Each row is a point on a tangle of strands that fork, close into loops and nearly touch. The rows are in no order.
Two points are linked if the straight distance between their rows is under 77.3. Some points are linked to none.
dor: [ -6  15  11  26   5 -16   1   1  35  -4  36 -12  -2 -12 -30 -27  19  19
  -6  -7   7   1]
lop: [  3   9  -5  39  14  37 -14  39 -18  18 -25 -13  -3  23  -7   4 -33  -5
   5 -11  33 -14]
dula: [  2 -25 -18 -34 -17 -28   9 -16   3 -30   7  36  38 -30  27  28  40 -14
  11 -20 -25 -14]
tupon: [ 14  -8 -10 -19   7 -28   4  22   9 -32  -5  53   9 -24  42   1  -7  18
  24  14   7 -38]
muve: [ -5   5  -9 -13   2  -3  15   5  34 -12  20   3  -1 -10 -26 -18  31  21
  11 -35  -1 -11]
kabeb: [ 14 -16  20 -12  -1  -2 -46  29 -12  -4  -6  -3  26  -4  37  14   1  -4
   9   7  21  20]
Sez: [ 20 -17  15 -59   0 -14  -6   4 -11  -6  -2   8  16   9   6  18  10  15
   2 -24  22  -7]
tar: [ 12   1  40  -1  -9  19 -26  12 -10  20 -21  -5 -27  23  44   1 -37 -23
  18  21  39  26]
Vig: [-18  25   7 -41 -17  -4   1 -27 -29  13 -10 -21 -20  31 -45  -3  -2  25
  -7 -11  -5  -1]
Nufig: [-15   8 -35   9   1  12  34 -11   1   3 -11  12   7  -9 -27 -20  -3   8
 -39  -8 -32 -26]
bonot: [-13  11 -24 -51  -2 -11  49 -18 -17 -19   6  -3  18  35 -17  -1   0  39
 -11 -18  -3 -55]
poda: [  7  22 -13  56  19  15  -2  19   1   3 -12 -25 -33  14 -26 -13 -25  10
   9  22 -19 -16]
Kivik: [  8  33 -13   9 -27  15  26 -32   3   2  -9 -41 -24  24 -47  -7 -34  19
 -37  -1 -31 -15]
Mur: [  2  18 -15   4  25  36 -14  25 -20 -10 -41  19   0   5  31   2 -16  19
   9  -7  11 -12]
fidu: [-42   0  -9 -17   1 -33  16  -5  -5  14  -4  -1  26  -5 -22 -23  22   0
 -16  -1 -37 -14]
mav: [  0  10  44 -35 -27 -12  -7 -27   4  12  16 -24 -13  23 -12  -2  15   5
 -28 -17  10  47]
dis: [ -9   4 -40 -42  -8  11  49  -7   7   6   5  -4  17  32 -37   6  -1  10
 -10 -10  -9 -46]
sus: [ 15 -22   0  21   2 -10 -18  37  16 -25 -13  41  23 -41  52  24  12 -23
  19   2 -10  13]
tiso: [ 17 -10  -7 -45  12 -10 -12  19 -13 -12  -7  27  25   9  33  35  10   8
  31 -21  21 -26]
kiras: [  9 -32  -1   5 -11 -19 -10  -6  24  -3  18  11 -16 -33  22  10  18 -38
  33  12   2   6]
Tazu: [ 23 -12   9 -24  12   2   1   6  -9  14 -19  -6 -37  13  -8  -9 -23   8
  19   8  17  -9]
sela: [  3   2   3  22  25  25   9  11 -14  -4 -10 -15  -7  -9 -30  -8  -2  17
 -12 -21  28  12]
Mis: [  0  36 -29 -17 -20   4  23 -27   1  28 -20 -33  -9  34 -50  20  -9   2
 -25 -18 -29 -26]
muk: [ -6 -14 -10  37  29   6  -8  26   5   5 -12  20 -21 -18  33   0  -6 -32
   0   5  17 -17]
Ludo: [-32 -11 -18 -10   4 -47  30  12  18  -3   5  29  39 -26 -12 -13  32  -3
 -17   1 -31 -26]
feze: [ -6 -14   3  21  31  -5 -13  36 -21 -10 -29  15   1 -22  42   5  -7 -18
  11 -15  35 -25]
milu: [-14   9 -23 -28 -11  -6  31 -10   1  20  -5 -35  17  33 -49  11   0   2
 -36 -22  -6 -33]
tum: [  6  14   3   8  -3 -12 -33  -6  32  10  23   5   4  -7  21   9  21 -11
  14  40 -14  33]
lig: [ -5   0  37 -13 -17   0  -9 -14 -22  22  25 -23 -25  28 -32   3  -9  -8
 -22   2  36  35]
kigo: [ -3 -19 -12 -38  10 -10  31   3 -10 -37   4  48   5 -12  14 -15  12  32
  21  -9   1 -37]
ral: [ 22  -7  29  38  -9  17 -25  15  13   1  -1  -5   9  -8  68  23  -8 -53
  47   3  43  42]
narit: [ 12  26 -13 -13  17 -13   4   6  -6 -19 -18  -8 -10   9 -23   8 -16  41
  10  -3   7 -46]
Nuti: [-21  12  -7 -15 -15 -11  30 -21  52 -11  19   6   2 -33  -9 -18  34  -9
   0 -17 -10  13]
kavuv: [  1  -3 -11 -51   1 -15   6  -8  26  10  -1   0  20   5   8   4  35   5
   2  -3 -30  -5]
zegu: [-27  14 -21  -1 -18   8  50 -26  24  19  -2   3   6 -15 -34 -31   1  -9
 -30 -20 -28 -12]
gapi: [-16 -18  13  -6 -26 -15   7 -42  16  -4  26 -20  16 -22  13   7  43 -37
   6   2 -20  60]
tamu: [-14   4   2  -9 -19  15   3 -23  -8  25  26 -14 -15  16 -50 -12   0 -13
  -5   2  30  25]
buk: [  8  14 -20 -29  27 -14  -4  17 -12  -7  -9  20  10  13   7  20   6  29
  28 -11  16 -47]
Zorub: [-13   0 -11   9  32  -9 -19  25 -10  -7 -25  -1   9 -18  11   7  -5   1
   9  44  23   2]
Puvo: [ 11   2  12  14  12  -9  15 -10  34   1  11 -18  -3 -15 -10 -28   9   0
 -17  42  -8  41]
piza: [ -4   7  21 -56 -16 -19   5 -34  -7  15 -10 -11  -7  20 -18   9  13   4
 -24 -26   0  11]
nadi: [ 34 -37  14 -20 -30  10 -29  10  -1 -14  -2  21  25 -26  40  26  -2 -14
  12  -9  13  25]
pir: [ 13  17  11  42  26  44 -15  13  -3  15 -12 -19 -30  26  19  -4 -21  -3
  17   3  23  19]
samo: [ 24 -12   4   1   8   3 -15  36  30  -1 -13   5   0  -5  51  14 -10 -28
  43   5  34 -15]
senip: [ 28 -31  39  10 -32  -5 -35 -11  -7  -9  17   6   3 -27  32  17  -7 -29
  16  -5  25  46]
sutu: [-15  -9   4  37   2 -17   5 -10  43  -8  38   7  20 -31   2  -8  33 -32
 -17  10 -11  35]
Geze: [  3 -26  17  44 -19 -16 -22 -17   9  -5  46  11  27 -33  17  13  24 -38
   6  21   0  48]
kila: [ 23  -3  15  36  -8   8 -30  27  30  -5  14  17   3 -23  43  12 -10 -31
  40   3  35  15]
Verod: [ 10  -9 -26 -42   1 -37  37  -3  29 -23   5  37  38 -16  33  22  33  -2
  10   7 -30 -30]
nilo: [  5  -6  40  34  -5  25 -43  22  -4  20  10   1   4  19  44  -8 -32 -22
   8  12  31  18]
Zakuv: [ 17 -21  37   9 -13 -13 -33  -4 -13   8  15 -13  -4  -6  22  28  -8 -35
  24  10  58  34]
kadok: [-39  18 -16 -27 -20 -18  11  -5  15  21   6  -9  46  -1 -28  -4  20  -4
 -25   9 -18 -16]
fol: [ 20 -47  -9 -30 -39 -15  -7   0   3 -33  11  20  38 -37  27  33  28 -11
  15  -5 -14   9]
Kefif: [ 13  23   8  19 -20  10 -17  12 -38  10 -12 -41 -25  40 -46  14 -40  30
 -14  -3  -6 -15]
lavuf: [ -5  21  17  46  -3  27  -4 -20 -26   7  18 -37 -29  40 -35  -4 -19  13
 -28 -11   3  22]
pere: [ -6  13  -9 -35  -5   7  20 -14 -42  -7 -21 -14 -25  31 -39  -6 -11  47
   5 -17 -31 -23]
fumo: [  0  -6  26  11  14  -7 -19   9 -21  11 -28  11 -35 -10  17 -21 -28  -1
  34   1  23 -12]
donoz: [-11  12   2  47  10  15  -6   0 -29   3   3 -29  -6   9 -44 -10  -7  13
 -20 -17   4   6]
setap: [ -5  11  13  23  -4  13  27 -27  19  19  23 -18  -5   4 -32 -28   2  -1
 -20  19 -18  34]
dolot: [-11  16  24  26  -1  29  17 -39 -14  12  26 -29 -19  25 -33 -22  -2  11
 -28   2 -12  52]
suzog: [ -6  -5  -1  24  28 -10 -12  55  24  -9 -11  24  -5  -7  35 -15  10   6
  14  25 -26  -6]
zosu: [ -5 -13  31  26  -4  15 -37  -3 -34  21  13  -5  -1  22  16   2 -12 -19
 -21   9  29  36]
mulo: [ 11  -7  11  17  20   4 -12  58  14 -12 -31  32  17 -23  49  -9  -6  -3
  17  23  -1   7]
vepu: [-18 -16 -14 -13   2 -15 -20 -24  -4 -10   9   2   1 -22  24  21  35 -25
 -13 -16   2  10]
rafib: [ 13 -14   4 -13   0 -36 -20  10  15  -6  -8  26  -3 -24  38  -1  -8   0
  15  34 -11 -22]
sar: [ 33 -18  -5 -24  24   7   3  23   8   5 -32   4 -11  10  31   9 -22   0
  25   5  23 -25]
nizor: [-11  17 -30  -3  14  27   6  -3 -13 -21 -14 -15   9  -1 -27  10   5  23
 -35 -11  17   2]
vedif: [-15   0 -19 -59   8  -3  28 -15 -31 -27   7  29  31  13  14   4  13  36
  -6 -19  -2 -31]
nukam: [  7 -26  29  24 -13  -5 -15 -38   2  -1  40 -16  17  -9  20  25  26 -41
   7  18   2  70]
Forub: [-23  -9 -12 -24  11  -3  -1 -18  -8 -29   0  -1 -27  -6  14 -16  -3  14
 -10  12   3 -19]
bogup: [ 13  15   1  46  27   5  -6  40  23   3 -12   4 -22   5  10 -14 -12  15
  10  20 -22 -13]
tedu: [ 26  12  21  22  10  18 -16  -2  14  31  13 -15 -22  22  -5  -1  -9   6
   3  -2  15  28]
serak: [ 12   7  -2  -6   9   1  24 -12 -28   6 -32 -14 -17  11 -29 -11 -15  34
 -15 -14 -41 -22]
gegul: [ 25   0  17   5   1   3   6  10 -23  11 -23 -27 -32  24 -36 -13 -38  29
   7   6  -7 -14]
Dobib: [-30  15  11  -7 -25   7  45 -41  19  28   5 -19   6  -1 -37 -36  -2 -12
 -30 -19 -21  24]
niliv: [-36 -18 -16  -9 -12 -28 -12 -21  10  -8  18   1  22 -25  10  16  54 -31
   3   2 -24  25]
kap: [ 10  -3  17  19   7  -9 -15  -3  21  10  11   0 -11  -6  20 -19  -1  -3
   0  37 -19  24]
Mok: [-12  -5 -41  28  33  10  20  19   6 -11 -14  23 -10 -14   3  -2  -6 -11
 -13   5  -1 -32]
Sol: [ -1   7   6  -5 -13  -5 -14 -10   4  25   8  -4 -10   9 -15 -18  -8  12
 -22   2 -14 -14]
Kek: [  4   2   0  -2  -5  -6 -47  22  16   1  20   6  19  -5  23  16  18  -2
  15  11   6  15]
nonas: [  7  18  13  25  15   0 -17 -14 -27   8 -23   4 -23 -22  -5  -4 -28  -3
   1  13  24   0]
val: [ -3  15 -32  27   6  28  11  11   1 -13  -1 -32 -19  27 -36  -1 -15  18
  -1   1 -28 -27]
tupok: [  6   1 -40  13   9  24  26  21 -34 -17 -22 -11   1  24 -39  12 -30  26
  16 -12 -27 -53]
Lum: [ -1  16 -38  -4 -20  17  47  -6 -34 -28 -17 -27   8  24 -59  13 -30  32
 -12 -18 -41 -45]
Fegu: [  3  11  -3 -11  -2  34 -30  13 -10  -3  -6  20  -7  12   6  -3  -7  18
  -3 -22  15   3]
voz: [-33   4  10 -31 -34 -13  36 -48  28  20  17 -16  -4 -21 -16 -26  19 -26
  -7 -10 -12  28]
virir: [-11   1 -32  19  19  24  10  23 -24 -22 -21  16  -3   7   3  -3 -16  23
  -8  -6 -13 -44]
dev: [ -5 -15   7   8   7   3 -24 -14 -21  16   9  -1  -1  -6  10   8  12 -21
 -27 -10  10  26]
doni: [  3  19   1   6  -2  27 -29  13 -24  13 -17  -3 -12  26  -3  18 -32   4
 -10 -18  38 -14]
Dav: [ 14 -10  40  39  -4   9 -29   0  12  14  32  10  -7   1  41 -16 -17 -22
  11  34   7  31]
Fenik: [ -3   0 -22  27  14  -1  22   9  27  -1   3  31  -9 -23  -9 -20   6  -7
 -13   2 -22 -10]
Fud: [-23  -6 -14  -2   9 -31  11   5   5  -5   1  24  30 -42  -9   6  50 -22
  10   0 -26  17]
zeg: [ 11  18 -29 -30   7   0  42   5 -14 -37 -10  -4  10  30 -17   6 -22  58
   2   6 -10 -55]
Tesu: [ -1 -15  23  -1 -24  -6  -5 -41  -6  22  24  15 -10 -17  -9 -23   5 -23
   5   8 -12  38]

Name the points in between on the shortest way along the links from the first point to the second, in order.
Fenik, Verod: Nufig > zegu > Dobib > setap > Puvo > kap > tum > Kek > kabeb > nadi > fol > dula
nilo, nizor: Dav > kap > Puvo > setap > dolot > lavuf > donoz > sela
kadok, nadi: fidu > Ludo > Fud > niliv > vepu > dev > zosu > nilo > Dav > kap > tum > Kek > kabeb
doni, suzog: Fegu > Mur > virir > tupok > val > poda > bogup
rafib, Kivik: tupon > kigo > vedif > bonot > dis > milu > Mis
Sez, rafib: tiso > buk > narit > zeg > bonot > vedif > kigo > tupon
